Each row is a point on a landscape with many peaks, with its height.
From any point a climber steps to the highest of the 2 points nearest to it. It stops when none of these is higher. Distance is the straight distance between rows; heights are no part of it.
K_223 (h 7.09): [ 74 140 118 187 101 131 135 233 134 180  83  80 150 158 121 134 120 109
  99 125 102 128]
K_151 (h 1.11): [149  95 149  66 194 119 134  84 128 167 160 149 105 101 140 162  92 111
 192 149 163 144]
K_699 (h 5.36): [123 130 141  78 201 166 134 165 163 160 155 138 124 161  72 133  66  86
 162 158 173 110]
K_177 (h 3.72): [148 109 133 106 170 117 126 110 113 113 133 174 111 143 106 122 116 146
 135 126 154 139]
K_380 (h 3.77): [176 163 131 106 129  94 127  46 100 119 112 176 136  70 131 161 127 148
 105 105  87 135]
K_339 (h 3.55): [176  97 115  86 116 128  99  61 124 117 121 156 121  98 121 157 101 166
 120 143 152 118]
K_549 (h 6.63): [127 115 121  77 155 171 133 187 132 135 119 121 149 169  93 149  93 127
 152 122 173  87]
K_779 (h 6.57): [ 78 137 124 140 107 154 171 168 103  83 130 110 158 148 139  92 158 121
 131  95 113 129]
K_807 (h 5.35): [153 149 158 123 172  83 126  76  95 148 118 187 123 140  97 105 145 103
  90 138 135 138]
K_809 (h 4.65): [159 127 105 151  62 141 121 113 135  71 121 115 143 123 137 129 139 165
 112 101 107 117]
K_885 (h 4.22): [151 112 113 127  98 126 109 100 141  97 136 123 115 120 130 138 131 169
 120 136 147 136]
K_919 (h 2.53): [152 119 150  83 128 127 140  51 101 111 118 172 164 141 120 114 144 124
 106 124 147 142]
K_266 (h 6.56): [134 121 157  87 204 116 127  74 123 176 145 155 131 139  95 127 125 108
 135 151 193 121]
K_986 (h 4.78): [120 110  97 157 130 123 115 152 119 156 140 110 109 107 119 164  84 150
 112 128 177 114]
K_690 (h 5.15): [130 157 140 131 109 107 111  70 148  83 136 131 117 106 158 101 194 149
 143 134  84 129]
K_127 (h 0.92): [166  89 135  76 174 124  98  90 117 197 140 152  96 107 117 143  51 107
 141 168 193  89]
K_635 (h 1.73): [146 132 115 103 130  99 126 128 135 159 161 131 124 134 124 138  84 111
 119 154 152  98]
K_384 (h 5.51): [142 143 132 119 115 120 138 149 138 109 148 105 139 147 158 130 141 130
 142 113 105 117]
K_876 (h 6.11): [116 144 122 144 156 134 110 168 149 175 129 113 121 153  86 117  77 109
 102 134 200  83]
K_609 (h 7.05): [181 154 130 151 138 119 105 117 109 131 136 157 157 152  90 120 120 110
  59 147 128  80]
K_248 (h 3.96): [134 111 116 192  80 151 132 173 102 112  96  82 142 162 131 126 134 151
 101  83 127 132]
K_279 (h 5.02): [164 143 126  98  96 152 161 136 131  98 110 134 161 132 172 138 133 155
 149  84  97 119]
K_246 (h 1.34): [130 120 130 130 155  99 129 143 148 191 153 110 113 124 147 133  95 106
 143 155 175 127]
K_312 (h 6.43): [105 105 130 137 136 138 120 180 146 193 109  65 133 160 106 161 101 131
 136 130 177 116]
K_4 (h 6.89): [ 68 136 126 121 156 148 141 199 166 208 112  74 135 151  92 152  88 101
 133 140 172 131]
K_736 (h 2.23): [161 117 123  56 140 131 116  97 125 134 142 171 137 137 109 142  77 102
 118 164 154 104]
K_145 (h 4.73): [106 137 126 204  35 164  89 128 129  72 119 104 123  86 176  97 155 137
 131 112  70 125]
K_673 (h 6.10): [ 83 112 126 122 129 139 175 164 122 118 131 100 135 142 137 126 126 133
 165  82 138 150]
K_866 (h 5.59): [ 92 120 127 160 111 112 145 147 131 121 134 107  98 115 161 139 133 153
 156  99 127 163]
K_385 (h 2.54): [164  95 159 115 111 159 113 129 108 143 114 144 153 131 146 161  83 150
 135 125 194 110]
K_196 (h 6.41): [122 160 148 150 141 103 114 138 116 119 162 149 136 146 131 106 152 110
 105 149 106  95]
K_131 (h 6.50): [209 153 127 130 132 108 111  89  84 108 108 185 156 139  93 124 138 117
  60 135  90 107]
K_115 (h 0.37): [ 80 134 108 179 131 125 131 172 138 221 120  93 133 104 134 157  81 110
  98 142 192 114]
K_918 (h 3.34): [159 137 116 163  98 124 132 157 108 129 140 131 151 124 133 152  84 130
  94 102 128 109]
K_373 (h 6.03): [ 62 122 112 197  77 112  79 152 140 120 108  73  62  80 174 119 149 131
 162 123  73 148]
K_692 (h 4.14): [ 82 121 114 145 103 115  92 121 139  74 148 103  72 131 129  71 161 118
 159 128  76 124]
K_489 (h 4.76): [143 118 136  81 175 115 136 112 156 134 175 134  96 150 107 127 110  96
 170 154 135 154]
K_444 (h 5.11): [ 96 102  97 142 109 148 140 170 125 136 115 108 135  98 136 185  86 163
 134  99 154 150]
K_418 (h 6.59): [ 47  99 102 145  93 139 142 189 162 145  81  62 116 132 141 146 160 146
 156 143  85 205]
K_812 (h 5.01): [139 144 124 197  46 144 124 138 135  89 141 110 147 107 158 115 135 138
  92 126  98 120]
K_733 (h 3.61): [155 102 144  79 141 119 135  40 137 147 141 139 120 119 142 118 124 123
 143 161 175 156]
K_231 (h 5.75): [ 94 129 119 210  86 115 109 139 121 105 118 116  75  86 164 127 140 154
 146  89  99 153]
K_619 (h 3.37): [165 128 130 112 172 133 119 114  88  97 118 174 143 161  86 123 150 151
 100 120 143 116]
K_171 (h 3.02): [170 133 104 157 100 166 127 168 105 116 131 124 165 144  92 141  97 128
  72 106 143  84]
K_226 (h 3.03): [136 114 157  75 131 133 151  85 145 124 148 142 150 146 137 104 139 111
 147 150 155 151]
K_350 (h 0.55): [155  79 172  44 200 147 128  77 125 178 148 177 100 122 101 152  71  84
 193 166 157 132]
K_130 (h 5.97): [126 139 125 157 131  83  99 101 133 120 168 143  95 106 145  95 139 110
 107 170 115 108]
K_678 (h 2.81): [153 141 117 150 149  90 108  80  92 113 142 142 130 113  87 141 152 146
  95 108 116 102]
K_938 (h 4.52): [194 154 131 121 112 124 134  95 100 109 126 155 172 106 133 160 119 146
 111  93 101 101]
K_961 (h 3.78): [101 116 122 193  95 129 122 174 116 108 118 103 115 160 134  95 122 127
 102 111 143 134]
K_893 (h 5.96): [135 105 132 126 113 121 123 158 143 154 126  78 129 158 142 151 118 141
 142 121 140 133]
K_192 (h 3.60): [ 64 102 116 189  64 133 114 166 137 129 103  88  96 132 150  95 134 126
 106 140 127 159]
K_39 (h 6.92): [ 54  97 107 144 114 124 143 192 157 198  87  56 132 132 116 168 133 125
 139 154 102 185]
K_356 (h 6.45): [180 150 135  72 143 149 135 131  86 113 122 196 195 137 106 150 111 124
  83 151 119  92]
K_445 (h 5.41): [ 66 149 113 195 126 115  98 183 139 141 154 110  99 131 115  94 124 104
  97 158 140 100]
K_524 (h 4.36): [161 161 159 164 120 111 103  68  96  75 103 185 134 108 126  84 194 136
  79 129  67 129]
K_706 (h 3.97): [ 85 119 122 128 119 117 126 140 151  99 162  89 103 154 122  89 165 110
 156 148 120 139]
K_278 (h 2.88): [164 100 126  53 147 117 102  46 113 139 112 189 125  92 104 153 101 132
 116 171 157 129]
K_838 (h 3.01): [183 106 148 104 133 158 116 118 104 100 103 151 169 151 122 146 127 165
 121 108 162 113]
K_37 (h 4.19): [152 114 137  58 185 122 143 105 131 111 134 175 117 164  85 120 128 111
 139 150 125 158]
K_621 (h 7.45): [ 63 145 132 153 128 140 150 212 140 177 112  86 152 160 118 124 127 102
 126 116 140 132]
K_381 (h 5.89): [205 148 134 170 112 131 129 108  92  77 131 173 161 102 109 120 129 118
  60 109  76 113]
K_571 (h 5.70): [192 151 142  49 145 163 143 104  91  91  92 192 196 124 120 149 160 143
 106 140 100 114]
K_631 (h 1.83): [150 107 147  58 153 134 141  78 130 129 140 172 125  89 140 175  97 146
 183 117 143 138]
K_753 (h 5.08): [189 135 158  60 134 147 140 100 130  97  86 168 171 149 144 132 176 165
 137 123 104 135]
K_293 (h 6.87): [104 159 155 119 179  99 137 110 118 135 172 149 135 153 103  91 156  97
 122 143 130 121]
K_895 (h 3.20): [168 148 125 164 121  93 111  59 106 105 125 158 112  81 132 140 158 165
 114  88  91 120]
K_376 (h 5.23): [202 160 125 131 108 157 160 112  96  64 110 180 181 104 142 128 145 136
  92  82  69 112]
K_261 (h 2.77): [187 139 111 145 113 165 135 176 106  83 124 153 181 158 115 109 132 120
  73 130 119  77]
K_211 (h 5.47): [154 147 127 176  84 109 102  94 125  89 151 152 124  92 154 111 138 133
  90 143  96 119]
K_618 (h 1.97): [136  70 166  97 137 178  98 122 113 187 114 127 129 122 134 165  60 138
 162 142 209  93]
K_85 (h 6.02): [125 100 145  75 163 163 140 178 150 150 144 116 128 166 112 150  82 107
 171 145 166 138]
K_277 (h 0.58): [ 47 135  96 188 117 115 132 187 136 209 111  87 116 106 137 147 100 102
  92 143 136 138]
K_185 (h 4.33): [100 151 114 159 103 126 113 137 108  68 145 118 117 126 131  94 163 125
 133  97  74 103]
K_57 (h 6.76): [ 75  95 117 116 159 142 147 178 176 185 148  66 113 127 116 171 106 104
 171 166 154 177]
K_815 (h 4.47): [ 99 120 140 180  68 116 103 104 150 120 114  67  98 127 173  87 175 136
 158 113 113 140]
K_689 (h 0.74): [ 45 132 109 185 114 105 123 182 129 169 134  78 104 103 151 144 126 112
 127 125 103 133]
K_305 (h 3.42): [ 77  85  98 185  84 123 121 168 149 172  82  77 102 133 154 135 124 144
 111 142 138 182]
K_531 (h 4.29): [110 129 129 166  76 120 121 161 142 116 100  68 118 145 158  97 168 129
 157 100  80 131]
K_50 (h 5.37): [131  92 127  77 166 153 157 150 163 114 163 108  94 154 105 150  96 104
 201 148 140 172]
K_35 (h 7.31): [143 131 129  68 159 164 142 165 106 111 136 163 176 150 104 145 112 123
 129 131 141  88]
K_263 (h 4.62): [202 180 143  70 142 148 150  92 126  72  74 178 165 132 156 128 197 165
 124 107  65 131]
K_666 (h 2.51): [147 142 146  62 132 140 166  96 142  94 131 167 133 104 152 164 123 157
 176 101 110 150]
K_508 (h 3.71): [ 86 125 106 114 136 116 138 123 164 128 177  97 115 135 106 113 128 112
 148 164 146 129]
K_87 (h 4.77): [116 134 141 146  98  98 108  56 160 127 144 102  96 100 178  93 173 135
 159 133 114 133]
K_76 (h 5.43): [130 123  96 166 123  95 112 129 133 136 156 129  89  92 156 133 108 137
 103 145 141 121]
K_249 (h 1.46): [124  92 126  84 150 146 108 110 136 185 140 107 118 127 110 154  65 115
 156 149 196  94]
K_426 (h 3.08): [168 129 110 168 136 133 118 128  93  88 131 137 142 142  94 114 149 150
  96  89 123  98]
K_409 (h 7.48): [ 62  91 104 139 154 118 143 203 175 224  96  75 105 128 115 177 100 109
 143 167 133 195]
K_642 (h 7.01): [ 58 159 124 149 131 158 146 186 127 122 140 119 156 151 106 104 137 109
 110 111 152 109]
K_944 (h 7.47): [116 148 154 103 180 127 146 121 137 159 156 131 151 159  95 111 133  97
 130 124 166 101]
K_11 (h 4.53): [109 151 132 163  67 159  96 113 117  44 119 131 116 108 163  78 183 138
 144  97  55 108]
K_771 (h 5.49): [107 149 145 102 134 127 137  93 140  66 151 134 127 139 146  88 197 133
 160 139  78 142]
K_152 (h 4.59): [173 166 133  97 119 157 174 122 139  63  99 158 149 130 179 115 175 165
 156  78  73 129]
K_92 (h 6.22): [102 150 113 114 128 157 171 152 113  44 127 145 145 138 160  84 181 127
 141 100  86 126]
K_68 (h 3.11): [161 163 136  71 129 109 143  53 141 106 116 179 121  89 131 148 147 152
 154 104  82 159]
K_134 (h 4.51): [199 140 172  30 144 145 151  65 145 105  73 180 146 133 138 143 170 156
 167 136 101 168]
K_450 (h 5.64): [ 60 104  97 131 119 136 161 182 125 147 123  90 122 132 115 151  95 124
 144  93 141 160]
K_751 (h 3.88): [177 138 131 139 134 119 127 112  85 138 144 165 157 101 119 167  81 127
 100  98 138  92]
K_227 (h 4.13): [132 129 116 162  93 145 129 167 109  97 114  69 142 160 148 110 174 153
 130  70  93 107]
K_160 (h 4.30): [135 122 129 114 121 102 126  42 155 127 145 128 107  91 163 109 153 145
 150 152 143 160]
K_71 (h 6.61): [148 158 126 161 148 121 100 142 130 146 134 144 131 158  81  93 112 101
  75 138 170  83]
K_422 (h 4.79): [166 161 165 142 133  90 131  53  85 122  98 189 138 119 121 101 173 120
  86 119  89 152]
K_99 (h 0.87): [ 56 137 130 166 151  96 137 183 144 177 154  75  94 127 135 123 131  90
 156 132 120 139]
K_174 (h 3.09): [116  88  93 157 107 105 120 139 153 176 126  72  80  98 165 133 118 152
 134 152 157 169]
K_888 (h 5.83): [140 129 149  98 195  79 125  55 123 158 139 175 107 127 102  99 143 102
 120 169 149 150]
K_722 (h 5.69): [ 78 161  99 177 144 130 114 188 161 167 139 102 106 140  86 116  89 107
  96 135 163 102]
K_654 (h 6.30): [ 45  93  99 179  78 122 121 161 159 148  74  72  67  88 157 140 147 135
 161 134  69 194]
K_427 (h 5.85): [137 145 134 104 131 132 158 115 107  58 132 161 144 159 138  83 178 127
 123 126  84 137]
K_251 (h 1.06): [ 85 123 128 157 178  96 139 152 157 187 171  89  83 117 137 128 109 106
 156 149 160 138]

Where does a climber stop that starts at each point below?
K_838 => K_35
K_305 => K_779
K_426 => K_35
K_226 => K_779
K_152 => K_621

Call two points neighbours if one is among the 2 nearest of the other. Go from one point of each pair to the other, from neighbour to neighbour, staying as high as possible. Name the lowest point that can't be avoided.
K_779 / K_812 => K_986
K_35 / K_621 => K_152
K_409 / K_621 => K_57
